Each row is a point on a landscape with many peaks, with its height.
A climber steps from a point to the highest of its 2 nearest points, and stops where none of them is higher. Distance is the straight distance between rows; heights are no part of it.
Z370: [-21  69  44   6 -11  12 -29 -65  31  18  36  -5 -79  -4   2 -24   1 -39
 -33  35  35 -33  28  27  -4 -57]  (h 19.1)
Z615: [ 36   4  -4 -90 -13 -30   8  22 -52   6  12  15 -10 -19 -13 -10  -5   8
  15  30 -24  34  22  81 -39  29]  (h 25.7)
Z492: [-19  32  -8  29 -11 -41  -3   8   5  43  62 -43 -72  38  21   9 -15  31
 -44 -26 -46  28  29   9   9  13]  (h 20.5)
Z316: [-37  62  46  38  19   0  -6 -42  24  16  20 -24 -26 -10 -24  16 -16 -18
 -19   1  19 -16  47 -30  44 -28]  (h 16.0)
Z189: [-28  87 -17  25   2   4 -23  -1  -4  12  27 -30 -36  32 -23 -24 -45  19
  23 -34   1  22 -43 -25   8 -68]  (h 42.1)
Z327: [ 23 -46 -36 -18 -11  20  24   6  21 -30 -35  17  46 -30   4   1  -4 -31
  30  31  13   4 -34 -17 -23   8]  (h 50.0)
Z423: [ -6   5  22  23   4 -32  26  26 -12  23  27 -17 -22 -19   3  41 -19  -1
 -36  21 -30  16  73 -10  47  75]  (h 17.8)
Z263: [ 10  -5  11 -43 -25 -28   7  26 -10  41  66  -3 -64  -9  28   5  -1  13
 -32  19 -45  16  43  49 -24  38]  (h 24.8)
Z185: [ 37 -11  -2 -56  -4  -3 -26 -12 -53 -18   9  44  -8  23  19 -59  80  -3
  -6   0  -2 -20 -20  70 -21   8]  (h 49.3)
Z408: [-32  -8 -46  60  22  16  17 -11  20 -23  21 -29   8  43 -14  -8  14  49
  25 -78 -39   0  -4 -57  15 -23]  (h 50.8)
Z400: [-17 -20 -53  58  20  -9  39  -2 -15 -34  -4 -13  27  29 -20   5  44  62
  16 -60 -33  11  38 -32  46  39]  (h 57.7)
Z983: [-84  -5  55 -25  11  11   8  15  32  41  54  28 -47 -52  46  30  -8 -14
 -18  22   6 -19  23 -32   4 -36]  (h 32.0)
Z522: [ 20 -58  33   2  11  31  -1   7  20 -18 -61  38  63  -4   5   8  29   2
  26   5  41 -24 -38 -10 -12  -4]  (h 37.6)
Z401: [ 21 -35 -26 -13  -2  13  -6 -15  -1 -34 -67  -9  45   2 -35 -13   8  18
  43 -14  23   0 -34  18 -52 -23]  (h 47.5)
Z334: [  5 -27  49 -29  25  10  11  -7 -20 -38  -9   9  23 -20 -24  20  25  40
  -7  -6   2 -10  77  62 -16  29]  (h 22.0)
Z88: [  3  47  -7  45  23 -23  38  -4  -6 -36  -3 -52  23 -15 -53  27 -34  28
   8 -28 -16  19  74 -33  47  17]  (h 15.6)
Z421: [ 68  -7   4   7 -20  13  -3 -42  17 -28  -9  -8  -7 -30 -10  -1   0 -65
 -16  41   0  -3  33  42 -24  47]  (h 60.6)
Z688: [  7 -46   8 -41  -6  12 -16 -10  -9  -7  21  28 -12   7  26 -24  47  -7
 -18  10 -13 -17  -2  46 -33  14]  (h 51.5)
Z424: [ 12 -21  20  36   3  16  24  -3  35   0 -20  13  35 -34  15  23   5 -65
 -14  43  14 -28   8 -56  45  37]  (h 22.3)
Z466: [ 38 -34   3  18 -29   9 -46  -3  10   1 -71 -41   9  24 -18   2 -47   3
  22 -12   7   1 -55  10 -46  -6]  (h 11.6)
Z746: [ 27 -35 -28 -24 -28 -15  13  10   4  -1   6 -24 -12  -9  -9  19 -32  -6
  -1  19 -38  35  28  41 -38  47]  (h 41.2)
Z554: [-20  62  34  29   0 -10 -21 -60  20  23  59  -9 -81   6  23 -21  32 -35
 -48  11   5 -34  44  -6  33 -24]  (h 18.3)
Z398: [-24 -56  66 -26   9  19  11  37   0  16   7  49  19 -33  33  37  13  19
 -17   6 -14 -26  21  -8   6  26]  (h 43.8)
Z836: [ 17 -24  18  23  29   3  28  13 -18 -36 -78  22  79  -1 -29  20  42  62
  37 -23  17  -4  24 -18  30  16]  (h 34.6)
Z553: [ -3 -18  37  20 -16  26 -28   9  35  31 -31  11   3   1  20  18 -24 -50
 -14  37  28 -19 -47 -29   5  -9]  (h 50.2)
Z740: [ 22  -7  17 -68   9 -18  19  11 -50 -24 -16  10  24 -25 -35  15   7  40
  22   5  -2  20  53  74 -31  27]  (h 24.1)
Z323: [ -5  -5  52  17  30   3   7 -16   3 -42  -2 -33  13 -11 -33  32  -2  42
 -19 -23   5  -9  86  22  -2  10]  (h 19.6)
Z472: [-22 -50 -59  46   4   8  31   2  22 -28 -27 -37  29  13 -18  -8   4  62
  37 -62 -25  -5  -5 -47  -8  -4]  (h 44.3)
Z503: [ 15 -38  31 -45  -1  30 -23  16 -10 -10 -51  41  45  -7   3   2   9  -2
  24  23  43 -13 -52  28 -35 -25]  (h 40.5)
Z98: [  3 -66  12  12 -33  42 -35   5  34  25 -14  34   7  17  47   2   3 -49
 -15  24   7 -21 -72  -8 -19  22]  (h 53.5)
Z347: [ -7 -23 -16  61   6  21 -20 -26  39 -11 -14 -22  22  34   9  -7  16 -12
 -11 -32  10 -28 -34 -51  14 -16]  (h 66.6)
Z979: [-10 -26   3  -6   8   9  11  37   8  13  -5  52  39 -11  49   1  22 -30
   5  28  14 -20 -51 -58  33   6]  (h 24.6)
Z825: [-17  23 -75  17 -13  -5 -13 -24  10   5  69  -2 -47  36  53 -58  22 -31
 -26  -3 -11 -14 -45 -21  15 -20]  (h 52.7)
Z528: [-28  -7  -2 -12  20  14  15   1  18 -13  31  38  13 -17  41 -23  28 -30
  -7  20  19 -40 -18 -40  18 -25]  (h 25.5)
Z265: [ 25  10 -24   4 -11 -23  -9 -22   1  -3  45 -31 -51  39   9 -20  23  24
 -27 -30 -31  19  32  58 -25  16]  (h 43.3)
Z457: [  4 -10 -60  25 -13  -1 -35 -26  10   3  23   4 -24  62  41 -48  42 -12
 -20 -16  -9 -11 -60   3  -1   1]  (h 55.0)
Z239: [ -3  47  18  27 -37  11 -48 -53  41  28  21 -11 -73  22  17 -30 -15 -50
 -36  39  29 -24 -24  15  -7 -48]  (h 19.8)
Z485: [-40  49  -7 -36  32 -17  25  31 -34   7  51   8  -1  -7  10  -4   0  23
  12 -15  -1  16  13 -17  25 -24]  (h 44.7)
Z892: [ 20 -36 -52  13  -9 -24  17 -30   2 -22  24 -32 -21  39  -7 -13  43  26
 -22 -30 -50  12  49  46 -23  52]  (h 46.4)
Z681: [ 30  21  15  21 -14 -30  12 -10   1  30  27 -18 -46 -17   3  13 -12 -41
 -33  39 -24   8  51  10  23  63]  (h 18.9)
Z126: [ 39 -29  34  39   1  -5  -6 -24   3  -8  -6 -16  -6  11   5  27  26 -22
 -47   6 -22 -16  54  19  23  70]  (h 31.5)
Z86: [ -3   0  14  41  12 -12   7   4   0 -24 -11 -62   8 -11 -47  28 -44  53
  -4 -39 -17   8  67 -14   9  13]  (h 17.0)
Z763: [ -2  -4  -3 -60  -7   5 -16  50 -33  29 -18  55  34  -6  37 -11 -10 -17
  23  40  27   8 -79  -1   3 -16]  (h 14.3)
Z800: [-10  55  19  48   7 -29 -33  -2 -22  37  53 -12 -59  55  14   8  32  49
 -45 -51 -45  16  20   2  37  18]  (h 18.8)
Z272: [-28  12  31  15  35  32 -23 -14   3 -34  -2   5  18  24 -13 -14  26  52
   9 -64  24 -21 -12   0 -19 -65]  (h 16.3)
Z267: [  5  12  42 -38  17  -6 -11   9 -36 -20 -23 -21  13  -6 -48  22 -19  63
  12 -26   9  19  44  64 -41 -16]  (h 2.5)
Z752: [ -6 -49  75 -14  -6  40  11  14  18  12  16  31  -5 -48  22  27  -3 -28
 -28  26  -8 -21  38  11 -17  36]  (h 48.3)
Z923: [-18  13 -10   2 -15 -21   1  -4  31  37  65 -28 -82  10  29  -3 -17  -6
 -39   3 -24   7  25  16 -20  -2]  (h 21.8)
Z718: [-10  16  24  30  26 -10  50   6  15   0   9   1  19 -46  -2  38 -12 -29
 -17  26   3 -15  65 -56  69  37]  (h 15.8)
Z378: [ 55 -20  -5  12 -36  -4 -29 -23  33   1  -6 -41 -44  30  -4   0 -23 -10
 -28   7 -17  14   0  57 -58  13]  (h 27.2)
Z947: [-38  26  -4  14  38  38   8   6  -3 -31   8  -1  21  17 -31 -16  16  73
  46 -85  -2   1 -21 -32  -4 -67]  (h 19.0)
Z352: [ 44  22  10  41   0 -21  -1 -49  14 -15  26 -42 -32  18  -8   6  12  -5
 -43  -6 -24  -2  75  35  15  47]  (h 29.8)
Z329: [  4 -11 -19  11   6  -4   5  26  -7 -11 -66 -21  56  -7 -32   5 -27  39
  48 -27  13  15 -40 -41  -4 -22]  (h 17.1)
Z53: [ 41 -53 -49 -13 -43  -6 -20  -9   1  -6 -45 -24   5  24 -12  -1 -10  -1
  22   0 -15  29 -31  43 -57  27]  (h 55.6)
Z318: [-41   6  27 -35  42   5  53  30  -5 -26  29  16  38 -51  -4  24   1  26
  12  -6  19  -5  55 -15   9 -24]  (h 26.6)
Z246: [ 28  -4  30 -47  -5 -18 -36  13 -46  13 -26  10   5  28 -16   5   9  44
  13 -10   3  21  -8  86 -42  11]  (h 6.6)
Z847: [ 21   8 -34 -55   9  -6  14 -17 -31 -35  27  20   2 -30   6 -40  22 -27
   4  27   2  -3  12  33 -13  -1]  (h 27.9)
Z678: [  9  15   0  21 -22   6 -51  -6  16  13 -28 -52 -26  36 -12 -16 -59   7
   1 -20  14   3 -49   9 -46 -47]  (h 10.6)
Z381: [ 17   0  59  24 -29   9 -29 -10  35  30 -33 -44 -41   2 -26  24 -66 -20
 -16  22   7   3   6  23 -34  -3]  (h 23.7)
Z569: [-23   8 -10  83  17  25  -9 -12  31 -12  -2 -19  22  36  -8  -7  10  33
   7 -74 -14 -25 -30 -83  38 -32]  (h 58.2)
Z787: [-62 -73 -39 -23   0  -4  54  29   4 -21  22 -12  19  -1  -1  20  12  78
  19 -37 -42   4  56   1 -23  20]  (h 38.7)
Z164: [-41 -60 -37  12  -5 -10  14   7   6 -10  14 -26 -11  34   1   4  16  81
   0 -58 -45   7  36  10 -25  29]  (h 44.6)
Z293: [ 26 -30 -45   4   2   0  18 -31  -6 -37 -33  13  36  10 -17 -17  51  -5
  19  -4  10  -6 -11   8  -2  26]  (h 66.5)
Z202: [ -3 -19  41  15  25  27  17 -12  38 -30 -21   7  34 -28  -3  27   2  -9
  -5   8  29 -34  28 -22   7 -11]  (h 14.0)
Z571: [ 38 -59  46   6  10  45   0 -27  11 -37 -23  44  36 -22  11   2  62 -35
 -12  16  14 -43  12   8   2  36]  (h 34.1)
Z38: [-38  12  61  27  25  15   7 -21  40   0  15   5   1 -31   4  32  -1 -21
 -32   2  21 -39  44 -43  32 -19]  (h 14.9)
Z568: [ 10  63  39 -26  23 -29  -8  30 -56  24 -18  22  21  -6 -14  12 -10  -4
  11  18  30  17 -18  12  37  -1]  (h 10.8)
Z523: [ 45   1  -3 -13 -25   6   0 -28   8  -4  37   6 -43 -26  23 -28  11 -69
 -23  49 -11 -21  16  26 -15  22]  (h 57.6)
Z26: [-15  74 -42  12 -10 -27  12 -23  22   4  48 -68 -57   0 -30 -13 -55   4
   9 -21 -14  32  33  -1 -12 -47]  (h 38.0)
Z687: [ 39  21 -31  26 -38 -33  18 -14  31  26  16 -50 -50 -22  -8  18 -51 -52
 -22  46 -31  37  37   0   1  48]  (h 19.7)
Z415: [-43 -52 -35 -44  10   9  48  37   6  -5  10  43  33 -19  25 -10  25  30
  30  -5  -1  -2 -18 -20 -12 -12]  (h 30.6)
Z818: [-52  30  55 -20  21  -9   8  13  -3  41  27  21 -32 -38  23  24 -12 -22
 -15  39  11 -13  20 -25  34 -11]  (h 34.2)
Z684: [-12 -13 -55  33   7 -14  24 -17  -4 -28  23 -39  -9  33 -18 -11  24  50
   3 -62 -39  16  39   2   4  25]  (h 50.9)
Z205: [  7  22  60 -15   0  -7 -48  -6  -6  26   2 -11 -40  26   2  10 -13  32
 -31 -14   9   4   2  66 -42 -30]  (h 5.0)
Z990: [  7   0  29 -73 -35   5 -29  26 -22  41  31  35 -54 -10  35 -27 -19 -17
 -10  43   4   4 -21  64 -52 -15]  (h 23.5)
Z105: [ -9  28  32 -24  -8  -1 -41  32 -23  41 -12  43  -8   7  36  -7 -12 -31
 -11  44  40  -8 -78  -6  18 -26]  (h 15.0)
Z49: [ -8  52 -21   8 -13   5  -8  -7  20   1 -26  -1  15 -18 -14 -14 -52 -59
  18  46  52  -9 -48 -52  33 -53]  (h 43.2)
Z425: [-55  -9  17 -33   9 -17 -16  66 -35  47  10  18   9  23  13  25 -21  78
  13 -40 -19  29 -31  -5   2 -20]  (h 39.4)
Z817: [ 17 -18 -51  20 -23 -10  29  -8  31  -9   0 -46  -1 -27  -8  28 -54 -49
  -5  25 -32  26  24 -30  -2  45]  (h 20.3)
Z103: [-26  15  35   2 -16  11  -6  15  23  51 -19  22 -18 -34   7  22 -48 -57
  -2  71  32  -2 -32 -37  22  -3]  (h 47.2)
Z193: [-35  18  45 -39 -26  26 -22  -9  14  32  48  30 -84 -37  45 -34 -10 -51
 -23  66  27 -34  -9  25 -23 -56]  (h 21.9)
Z541: [ -1   4  18 -23  21  35  10 -18  16 -41  23  52  17 -46  35 -32  31 -66
  -9  41  49 -54  -8 -17  13 -41]  (h 26.4)
Z660: [ -5  59  40 -14  11  -1 -17   1 -13  17 -18   9   1 -18 -11   3 -34 -27
  -1  31  47  -2 -11   0  14 -34]  (h 11.7)
Z364: [ 21 -47  50 -17 -30  48  11  10  19  18   1  25   2 -59   3  23 -36 -58
  -8  50  -1   5  15  25 -35  31]  (h 52.9)
Z757: [ -7  -5 -54  22   3 -26  40   7  19 -25  -6 -48  22 -30 -29  21 -47  -1
  14  -4 -24  17  30 -47  15  11]  (h 19.5)
Z669: [-80   8  41   0  39  17  24  33  28   9  34  10   5 -30  30  38  -8  49
   2 -41   7 -12  30 -62  23 -58]  (h 26.3)
Z82: [ 19  47  36  19  27 -20  -5  25 -36  13 -43  14  55   5 -22  26  -2   3
   7   2  29  13 -21 -28  65  17]  (h 9.9)
Z20: [-25 -10   0  39  26  -7  13   4  -2 -14   7   3  20  18   7  21  33  37
 -15 -43 -15  -5  23 -37  44  21]  (h 50.5)
Z353: [ -8  60  39  52  24  14 -35 -31   1  -6  -5 -21  -2  35 -29   3   0  22
 -13 -56  13  -9  -5 -23  23 -38]  (h 45.1)
Z924: [ 39  14  46 -26 -10   0 -51   8 -25  13 -44  -2  -4  22 -19   3 -25  11
  -6   7  28  10 -23  68 -43 -14]  (h 5.9)
Z281: [-28  89  23  65   7  12 -34 -10  -3  30  15 -31 -37  46 -35  -1 -25  24
   3 -56 -16  13 -22 -44  39 -44]  (h 40.3)
Z214: [-25   2 -15 -41  12 -18  19  61 -40  11 -17   8  36   3 -22   7 -16  70
  40 -27  -8  37 -22   3  -4 -14]  (h 47.1)
Z435: [-58 -52 -53 -47  14   5  64  29  12 -30  23  18  32 -26   5  -5  23  63
  44 -40  -7   5  26 -15 -29 -25]  (h 33.7)
Z558: [ 28  46  13  35  29   8 -16 -49 -12 -41 -20 -22  24  26 -39  -9  27   6
  -2 -38  21  -8  10  15  10 -20]  (h 50.3)
Z180: [-63  -3  28  22  31  23  15  29  18 -14  12   0  14   0   2  16   7  83
  20 -77  -5 -10   7 -55   5 -58]  (h 22.5)
Z66: [ 33 -38  25   1  -5  25  27  24  14  -2 -37  47  60 -46  16  22   2 -58
  13  54  22 -11 -21 -48  37  47]  (h 22.9)
Z619: [-40  -4 -17 -40  14 -23  33  31 -22   4  61   5 -16 -13  25   6   3  23
  -1  -8 -24  11  36   6   8  16]  (h 49.1)
Z253: [-24  49  41  62  -6 -11 -28 -49  40  31  28 -37 -70  21   0  13  -3  -9
 -52 -11  -6 -15  37 -16  21 -18]  (h 17.2)
Z938: [  9  31  -4  18  27   8  -5  13 -15 -24 -49  16  64  17 -25  -9  10  31
  45 -32  30   8 -49 -32  24 -41]  (h 15.5)
Z802: [ 21 -11  -6 -76 -39 -21  23  39 -28  30  76  21 -59 -36  34 -35   2 -30
  -9  43 -59  11  33  34 -23  40]  (h 26.0)
Z822: [ -8  19 -35 -38  28 -19  32  15 -34 -31  -6  -2  36 -15 -33  -4   1  38
  37 -24   6  28  16  18  -7 -13]  (h 54.9)
Z529: [ 19  34 -58  -5 -15 -18  -3 -13   6  -3   6 -31 -13   1 -11  -9 -38 -41
  -2  28   0  24 -14  -1 -10  -9]  (h 34.7)
Z594: [  6 -75 -47  36 -11   6  12 -14  24 -11 -33  -1  30  34  13  -3  44  -3
  10 -14  -5 -11 -36 -22   1  37]  (h 61.5)
Z7: [ 31  70 -10  21   7  -1  -5 -26  -2 -22 -39  -8  43 -19 -35  -2 -31 -53
  17  34  52  -3 -16 -36  39 -35]  (h 41.6)
Z14: [-10  41 -59  52  -2 -23   1   4  -5  11  36 -56 -28  48 -21  -4 -26  31
   9 -61 -46  36  -7 -32  18   1]  (h 16.1)
Z635: [ -9  19  41  -7  11 -17   1  25 -22  36   1  34   5 -21  19  14   9 -32
 -18  40   4 -14  -2 -36  62  25]  (h 36.3)
Z234: [ 52  41 -36  14   9  -4 -27 -47 -35 -44 -38  -4  31  38 -36 -34  41  -7
  19 -25  21  12 -24  29  12  -6]  (h 54.3)
Z565: [ 67  23 -10  37 -34 -23 -10 -41  21   2  12 -53 -53  24  -6  -1  -9 -24
 -39  13 -20  15  34  44 -15  34]  (h 28.4)
Z841: [-18 -12  63 -16 -28  50 -32 -12  22  19  22  52 -49 -39  46 -18   4 -73
 -31  63  25 -51 -15   6 -15 -27]  (h 21.2)
Z897: [  3 -49 -16  14   8  -9  32  13 -37 -27 -66   2  49   9 -47  25  36  81
  29 -30  -8   8  46  10  10  43]  (h 30.7)
Z530: [ 30   6   0   2  15 -25   5  25 -54   8 -39  25  53  15  -5  16  34   3
  10   7   3  16  -9  -4  54  54]  (h 9.1)
Z634: [-26  78  55   1   0 -10 -50   2 -22  62  -7  40 -41   5  16 -10  -6 -30
 -17  47  35  -6 -53 -12  49 -36]  (h 15.7)
Z460: [ 10 -19 -15 -30   0  27 -28  -7 -13 -28 -48  25  31  21  -1 -31  10  15
  33  -6  49   0 -67  34 -45 -47]  (h 43.6)
Z626: [ 10  34  -5  57  -7   0 -28 -26  19  18 -18 -25   1  31  -3   1 -28 -46
 -16   9  23 -11 -32 -44  37  -9]  (h 67.4)
Z883: [ 10  36 -49   5  -5 -22   8 -38  17 -23  46 -56 -44  15 -21 -18 -17  10
 -12 -28 -21  18  43  31 -35 -21]  (h 40.4)
Z141: [  0  22  23 -33  10  23   4  -4   8 -18 -17  14  23 -46 -13   1 -27 -42
  15  44  54 -14  -1   3 -13 -43]  (h 12.5)
Z618: [-13  27  -4 -12  36  -5  54  17   5 -46  -3  -6  48 -53 -29  16 -27  23
  33  -9  23  11  49 -33   9 -36]  (h 24.4)
Z451: [  4 -27  -3 -26 -13 -24  -2  30 -18  19 -11 -22  -2  19 -17  26 -34  44
   2 -13 -32  30  13  34 -34  34]  (h 45.0)
Z406: [ 13 -43 -21 -74 -11  -9  32  30 -45  -6  30  40   2 -37  17 -37  34 -29
  10  29 -35  -6   7  13   1  48]  (h 27.8)
Z291: [-34 -46  36  15  25  37   3 -14  37 -41  -8  -8  24   0  -1  13  16  50
   0 -53  18 -38  24 -13 -28 -44]  (h 14.1)
Z454: [-27  59 -46  42  17   4  18  16  -6  -5  27 -44  -6  21 -41  -8 -38  43
  38 -69 -33  23 -15 -61  36 -33]  (h 14.8)
Z849: [-40 -17  10 -36 -11 -16 -26  48 -12  54  20   7 -27  31  32  11 -26  43
 -15 -16 -23  20 -39  22 -29  -6]  (h 35.4)
Z644: [ 29   1  17 -49  13  25   7 -28 -13 -38  14  36   9 -46  11 -32  26 -53
  -3  38  31 -30  16  23  -9 -11]  (h 27.1)
Z22: [ 14 -72 -30  26  -5  16  26 -15  41 -52 -62 -30  47 -13 -25   6   1  22
  32 -23   2 -13   4 -24 -35   1]  (h 50.4)
Z48: [ 14 -44  43   0  11  52 -15 -13  27 -28 -34  55  45 -16  30 -11  45 -36
   2  22  49 -48 -29  -7  -3 -13]  (h 35.5)
Z494: [-43  47  14   2 -10   7   5 -10  34  32  -7   5 -22 -45  -7  -3 -56 -64
  12  79  49 -14 -24 -41  35 -51]  (h 44.8)
Z188: [ 20 -63 -40  38 -12  -3  16  -8   7 -25 -62 -26  41  15 -29  17  10  24
  27 -23 -17   8   0 -18  -5  47]  (h 55.8)
Z174: [ 39  64 -13  45  -4 -37 -17 -19 -11  21 -23 -38   0  25 -29   6 -22 -29
 -12   9   5  23  -6 -22  52  22]  (h 61.7)
Z453: [-20 -11 -68 -28   8 -15  32  -9  -5 -18  49 -13 -10   5  11 -26  18  15
   4 -19 -20  12  16  11 -19   2]  (h 53.8)
Z264: [ 16 -35  38   0  34   9  48  26   6 -31 -51  57  85 -31  -1  25  42  28
  26   4  30 -18  25 -24  29   7]  (h 38.4)
Z295: [  8 -15 -14  50 -25  18 -45 -27  48   8 -16 -27  -7  40  16 -14 -18 -40
 -19   2  16 -23 -52 -27  -7 -11]  (h 62.2)
Z844: [-32  30 -17   0   7   0 -10   7   5  11  21 -18 -11  10  -3  -8 -37   3
   6 -13  12  10 -27 -16  -5 -53]  (h 46.0)
Z230: [  8  -9  22 -13   3 -28  -6  38 -49  28 -18  18  19  28   5  26  17  38
  -8  -6 -23  15   2  26  23  53]  (h 8.2)
Z342: [-12  14  64 -32   5 -14 -19  14 -16  11  16 -18 -29   5 -10  30 -24  53
 -20 -15  -7  14  55  68 -41  -8]  (h 3.9)
Z776: [ 39 -57 -58 -35 -39  23  -1  -7   5 -29 -40  14  24 -22  -4  -8  -8 -42
  35  27  -2  20 -36  26 -56  24]  (h 52.3)
Z59: [-24 -56 -73 -12 -14 -13  30  22 -21  -6 -34 -12  20  26 -35   2  16  76
  42 -44 -32  21   2   4 -25  19]  (h 46.3)
Z359: [-25 -62 -29  -4  -5  11   1  13  -2   0 -30  -3  16  34  -8  -7  19  68
  31 -50  -9   2 -35   7 -39 -19]  (h 54.7)
Z978: [ 53  15  26 -72 -30 -21 -24  25 -44  29  10  30 -33  -5  14 -22   4 -12
  -2  42 -13  24  -7  80 -28  23]  (h 24.7)
Z729: [ 10  47 -54  45  22  -5  18  -3 -19 -29 -10 -26  33  25 -44 -10  -5  25
  38 -49 -14  29 -18 -48  44  -5]  (h 13.8)
Z387: [ -7  69  32   3 -17 -24 -51   1 -23  62  18  22 -67  31  29  -9   3  -9
 -36  23  10   0 -44  13  26 -19]  (h 16.4)
Z832: [-33 -16  42  -6   4 -14 -56  33 -17  63  14  37 -24  26  46  25  22  25
 -43 -15 -29  -3 -38  -7  17  10]  (h 41.1)
Z170: [-25   1  51 -22  31  -2  18  46 -17  18  -4  52  40 -31  18  31  14  14
  -2   6  16 -10   7 -30  40   2]  (h 39.3)
Z446: [  9 -13   2  -8  14 -10  19  -3   3 -18   8 -16   6 -13 -10  12  -9  -7
  -8   9  -9  -1  38  21 -10  22]  (h 38.5)
Z490: [-76  -2  32 -32  31   4  42  31  13   9  62  14  -8 -49  37  29  -5  16
  -5  -5   5 -15  55 -39  14 -30]  (h 29.4)
Z107: [-29 -22  36  19  21  -6 -32   7 -10  17  18  22  -7  17  38  30  40  32
 -40 -36 -24 -19   6 -15  26  16]  (h 44.9)
Z815: [ 12 -44 -68  -5  -5  11  31 -15  14 -61 -78 -18  50 -28 -49 -12   6  30
  61 -24   6  -2  -3 -18 -49 -30]  (h 52.6)
Z921: [ 36 -23   7   1 -34  49   4 -30  38 -15  -9  -1  -3 -55  -5   3 -40 -90
  -1  60  11  -3  10  19 -38  17]  (h 57.1)
Z771: [-36  23  -7 -57  20  -3  10  31 -23   5  23  21   4 -14   2  -3 -19  16
  16   0  24   5 -22   5  -9 -50]  (h 42.0)
Z955: [ 10   0  -9 -34  15   7  20  30  -1 -24 -49  31  70 -30  -9   4 -18  -2
  43  25  37   9 -34 -14  -4 -26]  (h 46.6)
Z566: [ 28  45  15   0  -3 -22 -29  -6 -32  33  12  17 -32  21  21 -23  24 -36
 -27  28   5  -8 -24  12  32  11]  (h 16.9)
Z732: [  0  57  39  18  -1 -27 -25 -28 -14  41  33  17 -61   1  21 -23  33 -48
 -49  34  -4 -27  14 -14  59  12]  (h 17.6)
Z659: [ 20 -24  19 -12 -30  25 -28 -12  12  14  17  16 -31   4  30 -18  -4 -44
 -27  33  -2 -11 -23  33 -34   6]  (h 54.8)
Z219: [ 20 -11 -86  -7 -17 -23   0  -2 -22  -8 -13  -3   9  33   0 -24  10  -2
  24  -7 -18  32 -49   8 -12  23]  (h 60.2)
Z724: [ 17 -23 -50 -18 -29 -27 -13  21 -21   8 -29 -44  -4  34 -25  -7 -31  48
  32 -27 -28  43 -30  35 -49   5]  (h 50.6)
Z731: [-11 -50 -77  37 -17   1  28  -8  -9 -23 -61 -29  20  22 -51  -8  32  72
  53 -72 -26   4  -7 -13 -31   2]  (h 40.9)
Z358: [ 22  -7  26   2   6  28  11 -19  37 -39 -45  -7  47 -43 -28  21 -31 -44
  10  30  44 -19  15 -12 -14 -20]  (h 13.2)
Z369: [-20  -9   6  -9  -4  10 -23  -5  20   7  21  -6 -25  22  26  -9  -8  -5
 -18  -7   3  -7 -16  20 -36 -28]  (h 50.7)
Z19: [ 19 -12 -50  15   3 -12  40  11  12 -31 -54 -32  60 -36 -34  11 -39  15
  47 -14 -10  17  -6 -59   9  -4]  (h 18.7)
Z464: [-25  38   5  28  11 -38  39  23  -7  29  21 -24  -8 -29  -9  38 -32 -14
 -13  24 -12  18  56 -51  75  38]  (h 16.7)
Z662: [ 52  37 -17 -21   6 -10 -31 -30 -50 -27 -10  25   2  26  -2 -46  50 -14
   5   3  22   4 -26  61  -4  -7]  (h 51.4)
Z958: [  4  -3  24 -40  42   1  48  46  -4 -28 -31  59  82 -45   4  12  20  25
  43  16  38  -5   6 -22  14 -30]  (h 42.2)
Z926: [ -4  52 -27   9  44  -3  22  20 -37 -16 -10  20  53  16 -25 -10  32  29
  43 -33   9  25 -26 -39  58 -10]  (h 14.2)
Z957: [-33 -25  19  -6 -28  -3 -40  35   9  74  25  18 -52  27  55  15 -16   4
 -39   5 -26   2 -58   1 -20   0]  (h 38.2)
Z567: [ 16  88 -41  -4 -19 -30 -13 -23   0   4  16 -49 -41   2 -26 -22 -52  -6
   5   8   3  35  -2  24 -26 -44]  (h 36.2)
Z680: [-16   6  60  22 -20  29 -50 -41  33  36   0  26 -55   4  29  -5   4 -58
 -45  51  30 -44 -24   3  -2 -28]  (h 20.4)
Z679: [ -4 -51  -7  21 -13   9  -6  10  25  18  -1   5   4  16  29   9   7 -21
 -17   7 -17 -10 -33 -19   1  38]  (h 56.9)
Z545: [ 37 -53  19  40   5  21   3 -44  30 -37 -23  -4  24   1   0  17  37 -31
 -26   6  -2 -32  33  11   3  54]  (h 32.9)
Z144: [ -1 -28 -30 -55  11   2  26  13 -25 -22  13  46  28 -21  18 -25  41  -9
  25  23   4 -11 -21   5  -7   2]  (h 28.9)
Z426: [ -7  -9 -39  12  16   0  -2  -6 -19  -6  -6   2  12  50 -12 -17  35  42
  17 -56 -10   6 -31   6  -1  -9]  (h 47.3)
Z290: [ 41   6   0 -23   6 -33  -9  -2 -59  -3 -19   6   9  25 -21 -11  34  28
   5 -10  -9  23  11  62   4  43]  (h 7.4)
Z232: [ 18  -6 -94  -2 -11 -17  15 -29  -4 -25  23  -6   3  12   8 -36  27 -29
   2   4 -26  11  -7   1  -2  26]  (h 57.2)
Z861: [  2 -52   8 -19 -17  37  17  29  12  13   0  53  25 -42  37  -1  -4 -60
   3  44   9 -16 -32 -22   1  25]  (h 23.6)
Z434: [-29  10  16 -46 -20  20 -35  13  -3  35  40  31 -64   1  56 -34 -11 -18
 -19  44  19 -18 -47  32 -36 -58]  (h 22.7)
Z117: [-28  46 -26  45  17 -19  -1  10 -23  19  57 -19 -31  46   4  -4  12  42
  -8 -62 -43  28   2 -30  51  11]  (h 17.3)
Z555: [ 18  -6   9  29 -21  26  10 -15  34  21   8  14 -12 -39  12   3 -18 -98
 -16  64   6 -17   3 -37  26  43]  (h 21.7)
Z450: [ 32 -21 -85  -2 -40 -11 -30 -21  -7   6  -2  -1 -23  54  29 -44  17 -21
   2   6  -9  20 -72  27 -24   9]  (h 57.3)
Z874: [ 12   9 -47 -26  28  -8  25 -20 -41 -46 -16  19  41  -5 -29 -20  56  18
  35 -16  11   6  10  26   5   1]  (h 61.2)
Z18: [-17   6  48  -9 -17 -20   2   2  17  44  51 -16 -79 -18  17  24 -19  -3
 -40  21 -28   5  60  35 -12  21]  (h 23.2)
Z968: [ 35 -19  16  16 -14  19 -22 -18  28 -21 -61 -26  30  -4 -23   9 -34 -25
   8  10  30 -11 -19  -3 -27 -15]  (h 12.4)
Z876: [-24   2 -70  44  -6   3  -2 -33  38  -9  47 -39 -16  35  19 -27   7 -15
 -14 -26 -19  -7 -21 -37   5 -14]  (h 49.9)
Z834: [ 11 -31  32  17 -34   5 -21   0  36  43   6 -23 -53  16  10  25 -45 -19
 -36  15 -17   9   5  31 -42  24]  (h 25.4)
Z989: [  21  -44   -7 -103  -38   -4   22   45  -52   17   42   48  -15  -35
   18  -33   15  -14   13   32  -58   18   20   57  -38   49]  (h 26.9)
Z146: [ 18 -31  -1  18 -21  16  27   5  35  10  15  -9   4 -43   4  24 -34 -66
 -11  45 -22   5  21 -18   6  65]  (h 21.1)
Z853: [ 54  63 -24  28  -1 -24 -37 -28 -30  -2 -19 -13   5  45 -24 -21   9 -21
   2  -9  14  21 -35  13  27   5]  (h 57.5)

Where does a climber stop that starts at each point below?
Z381 => Z815
Z291 => Z421
Z834 => Z815
Z272 => Z421
Z318 => Z421

Call two points neighbours if one is among the 2 nearest of the other. Go from one point of each pair to the other, from neighbour to neighbour, staying as high as possible. Name the lowest point that can't be avoided.
Z421 and Z347 => Z185
Z347 and Z626 => Z295
Z626 and Z53 => Z897
Z400 and Z293 => Z849
Z293 and Z815 => Z22
